A landscape with many valleys, sampled at points; each row gives a point and its height.
From any point a ball takes the steepest step (drop divided by distance) to one of its 2 nearest points. It stops when none of these is lower. Distance is the straight distance between rows; heights are no part of it.
(440): [107 106 119 135 146 171 115 138 102 88 135 135 125 164 90 101 124 96 107 118 125]  h=3.57
(895): [118 146 139 134 142 131 158 145 119 122 126 132 136 165 93 132 178 122 121 117 132]  h=5.44
(396): [125 139 105 140 132 151 161 129 130 123 168 126 111 138 111 145 130 125 174 116 144]  h=8.41
(547): [101 117 152 109 139 130 152 128 101 154 142 136 124 95 147 81 106 179 149 138 110]  h=3.97
(954): [161 128 163 144 119 82 123 172 124 137 107 113 124 115 116 125 148 111 94 157 119]  h=1.30
(667): [144 145 60 116 123 116 92 165 151 151 113 137 145 77 138 153 132 152 129 142 138]  h=4.55
(774): [92 153 78 129 119 144 121 113 147 191 137 163 151 69 177 140 133 174 146 124 155]  h=4.62
(27): [151 127 84 146 103 133 135 104 187 155 123 121 141 109 164 164 123 143 172 118 165]  h=7.49
(520): [163 112 145 147 124 112 109 95 158 148 84 96 136 110 102 132 116 112 122 149 145]  h=7.06
(383): [96 127 71 106 117 140 110 169 113 148 131 108 161 108 158 96 128 161 142 132 130]  h=3.98
(577): [100 119 114 103 118 120 128 178 75 98 97 134 167 158 113 87 144 111 138 134 106]  h=3.00
(788): [136 135 88 143 133 137 151 151 161 140 174 147 110 131 168 146 146 145 156 92 150]  h=8.22
(833): [117 117 90 139 154 134 143 127 141 100 189 146 86 157 154 98 97 170 141 108 126]  h=7.79
(433): [113 147 145 115 125 136 153 152 111 142 120 106 145 113 113 151 134 140 146 152 81]  h=3.17
(794): [98 139 116 128 141 147 125 131 110 119 147 123 145 175 114 100 139 151 136 158 81]  h=3.96
(186): [114 130 147 130 149 148 158 120 118 125 118 114 120 132 86 157 131 102 110 105 143]  h=5.06
(678): [157 117 125 151 117 91 90 131 169 171 109 145 146 103 137 110 145 145 113 153 176]  h=7.48
(999): [116 94 115 94 114 172 176 134 101 134 140 131 128 127 116 149 77 130 159 125 116]  h=6.16
(66): [107 154 152 120 95 110 158 190 87 144 111 134 154 89 121 131 158 129 130 162 114]  h=2.65
(974): [91 121 131 113 127 174 181 113 85 118 144 132 118 151 90 160 100 95 137 108 118]  h=5.66
(872): [156 122 157 131 153 84 132 166 121 112 117 127 104 161 108 108 152 125 74 137 103]  h=1.75
(46): [144 102 125 112 132 150 105 101 172 117 137 107 157 160 155 120 110 168 144 123 126]  h=5.65
(170): [106 133 124 159 143 132 100 133 107 102 103 102 125 164 99 105 148 68 82 105 123]  h=2.94
(474): [168 141 133 150 70 80 137 166 126 123 66 119 132 69 108 121 154 87 88 155 163]  h=6.80
(485): [111 138 127 155 94 148 99 158 105 124 99 95 152 64 105 116 126 89 135 150 135]  h=4.06
(160): [173 155 124 126 142 105 94 101 187 161 109 179 131 75 186 176 159 157 138 132 122]  h=7.97
(975): [118 152 134 145 118 123 101 154 112 113 121 86 157 110 122 93 159 115 146 139 140]  h=4.51
(493): [146 125 140 144 160 106 113 113 117 108 113 140 119 149 78 101 141 107 150 134 130]  h=8.46
(418): [114 136 99 129 129 164 132 107 153 131 182 180 137 176 176 120 152 167 175 124 104]  h=5.08
(977): [145 155 81 125 142 86 80 163 128 133 111 99 140 118 118 131 152 133 108 149 136]  h=4.76
(472): [122 103 79 86 145 153 133 111 145 145 144 149 136 148 138 165 78 164 134 114 131]  h=4.26
(508): [69 115 167 139 143 134 127 68 89 114 101 125 113 149 111 122 79 83 126 105 98]  h=6.39
(89): [101 98 127 132 96 162 150 121 96 157 124 118 121 69 122 102 77 123 150 137 137]  h=6.50
(25): [146 109 151 136 137 152 101 95 111 100 91 129 108 164 79 149 141 31 108 109 91]  h=7.83
(1064): [83 134 173 148 117 117 103 149 71 117 94 149 127 124 112 117 156 53 94 114 94]  h=2.99
(684): [155 102 117 114 127 152 112 83 167 101 169 115 127 194 144 145 83 152 126 127 141]  h=5.98
(179): [130 121 148 121 122 177 138 94 148 133 217 140 114 130 178 133 100 168 157 118 145]  h=6.24
(382): [90 108 98 87 132 163 170 76 110 134 165 143 118 156 158 98 88 189 153 104 128]  h=5.27
(576): [97 124 129 129 102 115 103 172 72 111 78 120 154 100 115 101 125 77 134 134 117]  h=3.54
(1010): [143 161 123 74 143 153 130 93 140 77 187 120 107 148 145 183 89 166 140 112 141]  h=3.12
(775): [192 122 111 137 140 78 105 156 161 136 137 151 109 165 144 116 170 135 119 146 120]  h=2.11
(847): [122 128 121 107 139 158 153 88 149 69 167 127 114 197 133 129 96 173 130 129 101]  h=6.40
(163): [184 134 120 110 167 115 136 114 159 94 144 105 90 153 116 156 124 141 124 113 117]  h=3.01
(1118): [136 127 170 138 134 128 98 68 122 123 66 123 103 117 88 159 135 35 94 102 112]  h=7.29
(250): [117 97 116 115 95 170 172 121 104 171 159 140 120 92 137 123 91 151 179 143 123]  h=6.51
(104): [115 102 121 145 138 136 159 129 136 125 168 114 98 172 132 121 83 150 106 120 117]  h=7.52
(222): [146 146 120 128 143 103 127 136 169 120 131 105 132 109 173 128 134 176 159 108 130]  h=7.44
(429): [104 147 116 119 162 141 103 103 147 142 172 145 123 116 203 109 118 194 138 111 106]  h=7.95
(868): [110 150 101 123 132 153 136 123 135 162 151 138 128 74 130 149 122 160 149 126 152]  h=4.97
(307): [153 118 143 159 96 99 111 122 128 133 44 119 131 79 94 122 130 63 89 137 157]  h=6.54
(373): [102 136 176 159 109 109 115 104 113 135 53 121 150 96 97 124 133 71 116 127 126]  h=6.07
(1108): [81 128 149 134 127 171 124 102 106 116 124 88 157 164 114 103 120 123 123 131 89]  h=4.63
(854): [137 136 124 148 134 131 117 138 165 162 169 192 131 144 199 134 161 156 146 125 108]  h=5.48
(454): [91 113 102 100 114 151 145 151 76 131 116 120 159 130 133 80 128 144 167 133 102]  h=3.51
(713): [72 121 163 142 104 154 147 117 90 138 97 115 116 56 121 113 88 87 115 112 122]  h=5.90
(1011): [110 138 154 149 114 137 148 111 131 135 96 103 120 50 95 143 97 112 95 126 154]  h=5.22
(81): [138 124 143 122 109 155 122 66 127 86 183 98 113 194 124 147 59 125 130 140 149]  h=6.42
(767): [155 125 125 122 134 98 148 126 166 125 94 118 135 91 132 132 124 150 156 107 158]  h=7.23
(185): [155 116 150 122 144 129 132 109 171 150 165 126 111 135 151 166 104 163 109 135 124]  h=7.01
(156): [155 124 129 150 115 75 115 187 127 139 155 159 125 138 146 97 161 135 132 157 147]  h=2.45
(103): [123 140 171 149 82 103 107 163 91 112 75 149 125 98 106 127 179 29 86 117 138]  h=3.83
(73): [164 152 112 135 153 95 88 117 176 142 112 186 138 115 207 141 182 143 148 102 139]  h=7.82
(251): [143 92 133 127 123 165 122 120 144 124 140 104 124 114 114 145 85 118 100 117 165]  h=4.44
(258): [143 135 105 152 132 102 124 139 120 127 93 95 112 146 90 135 152 70 102 118 136]  h=2.40
(825): [118 134 159 135 155 105 135 136 117 134 137 141 124 89 119 89 130 150 155 126 146]  h=4.53
(6): [108 144 104 144 114 115 157 158 132 165 120 130 141 93 125 132 147 143 134 129 158]  h=5.28
(539): [184 149 104 132 122 86 125 133 128 136 84 99 111 133 93 120 203 70 113 133 161]  h=1.97
(808): [162 155 120 116 144 107 146 154 141 131 125 140 126 131 112 148 194 141 131 122 141]  h=5.69
(1119): [128 120 151 138 126 143 126 116 145 119 126 66 154 148 132 123 120 139 139 137 103]  h=5.24
(50): [81 154 166 135 106 116 149 167 71 147 107 133 147 133 109 130 166 90 101 144 98]  h=2.02
(183): [126 143 176 115 128 154 167 90 120 106 141 101 102 114 97 177 95 111 119 105 152]  h=4.45
(588): [102 112 167 108 145 145 165 134 102 101 138 130 120 143 125 92 106 155 127 126 89]  h=3.19
(143): [139 129 91 126 150 159 145 125 153 97 203 176 85 151 163 141 122 155 159 89 139]  h=8.02
(165): [101 115 150 122 129 148 132 58 104 91 140 103 117 178 111 133 50 107 133 120 125]  h=7.03
(845): [139 127 171 116 130 155 143 104 142 145 183 133 104 88 138 158 86 162 139 145 139]  h=6.69
(380): [153 115 150 140 151 102 102 121 100 111 84 154 111 154 70 119 152 58 123 139 105]  h=8.21
(674): [111 129 107 106 135 173 128 103 115 118 171 144 140 155 131 115 118 166 184 146 97]  h=4.54
(785): [107 152 67 128 127 118 80 152 146 166 132 136 163 97 176 117 149 166 130 129 153]  h=4.28
(70): [124 126 110 118 115 103 107 183 98 107 131 142 165 175 123 88 173 126 110 150 132]  h=2.59
(950): [71 129 177 158 121 112 126 96 92 140 79 127 137 135 114 103 117 81 141 128 93]  h=5.23
(486): [105 161 104 125 152 100 109 135 140 127 143 115 137 135 179 98 140 192 148 121 103]  h=7.66
(26): [123 111 149 144 134 124 151 148 137 164 153 128 120 142 129 121 125 151 101 138 122]  h=7.27
(841): [110 138 143 135 89 83 107 184 74 113 118 119 165 148 129 97 164 88 89 156 142]  h=2.18
(68): [172 129 166 107 146 137 147 112 149 115 129 122 104 85 95 172 116 132 116 121 153]  h=3.81
(371): [153 93 126 124 147 167 115 124 141 104 153 134 123 163 97 128 121 116 115 122 147]  h=4.03
(131): [153 107 105 153 122 118 108 104 177 168 120 111 136 128 129 143 116 134 130 137 167]  h=7.30
(148): [65 129 137 137 130 128 120 128 68 93 111 135 140 175 121 51 130 128 116 162 60]  h=5.01
(372): [89 106 90 107 151 142 131 112 129 158 149 143 133 141 151 103 94 182 124 108 135]  h=4.69
(59): [170 110 81 92 141 134 123 101 171 138 134 156 119 143 145 196 103 145 130 115 148]  h=3.95
(779): [112 115 166 131 143 115 146 152 104 109 105 125 114 152 109 119 120 111 97 124 76]  h=2.37
(124): [62 129 147 141 120 124 119 131 54 117 101 144 132 142 125 79 127 83 132 129 72]  h=4.13
(196): [162 115 117 131 145 88 135 175 142 95 140 156 106 179 128 100 149 152 116 140 96]  h=1.77
(1021): [225 127 135 94 151 123 124 98 171 124 129 112 85 110 110 169 145 124 119 133 137]  h=3.39
(301): [176 119 129 127 99 95 154 152 159 129 65 107 123 89 114 137 146 115 108 122 157]  h=7.00
(544): [143 130 123 137 119 91 94 130 164 168 117 181 163 124 176 112 168 156 146 136 161]  h=7.64
(660): [161 139 147 141 79 45 108 172 98 124 117 120 148 128 129 119 172 92 93 181 152]  h=1.76
(741): [142 102 138 133 109 164 137 123 166 162 179 176 129 113 190 142 122 157 165 125 131]  h=5.81
(923): [124 118 172 140 124 132 118 85 134 122 67 82 144 122 102 147 117 84 111 117 118]  h=6.63
(778): [138 168 109 122 109 85 143 183 146 145 120 125 143 102 153 142 190 151 107 123 161]  h=5.51
(956): [165 138 99 80 134 160 115 114 147 110 162 123 115 134 125 210 95 140 136 129 137]  h=3.62
(216): [142 117 121 128 128 149 118 139 145 132 101 106 130 65 96 140 114 117 85 119 172]  h=4.81
(293): [141 164 111 114 162 124 148 105 149 106 183 124 87 153 141 177 118 168 139 119 107]  h=2.51

Where does a ball stop that starts at each point below?
(216) => (539)
(396) => (954)
(250) => (293)
(143) => (794)
(6) => (954)
(165) => (794)
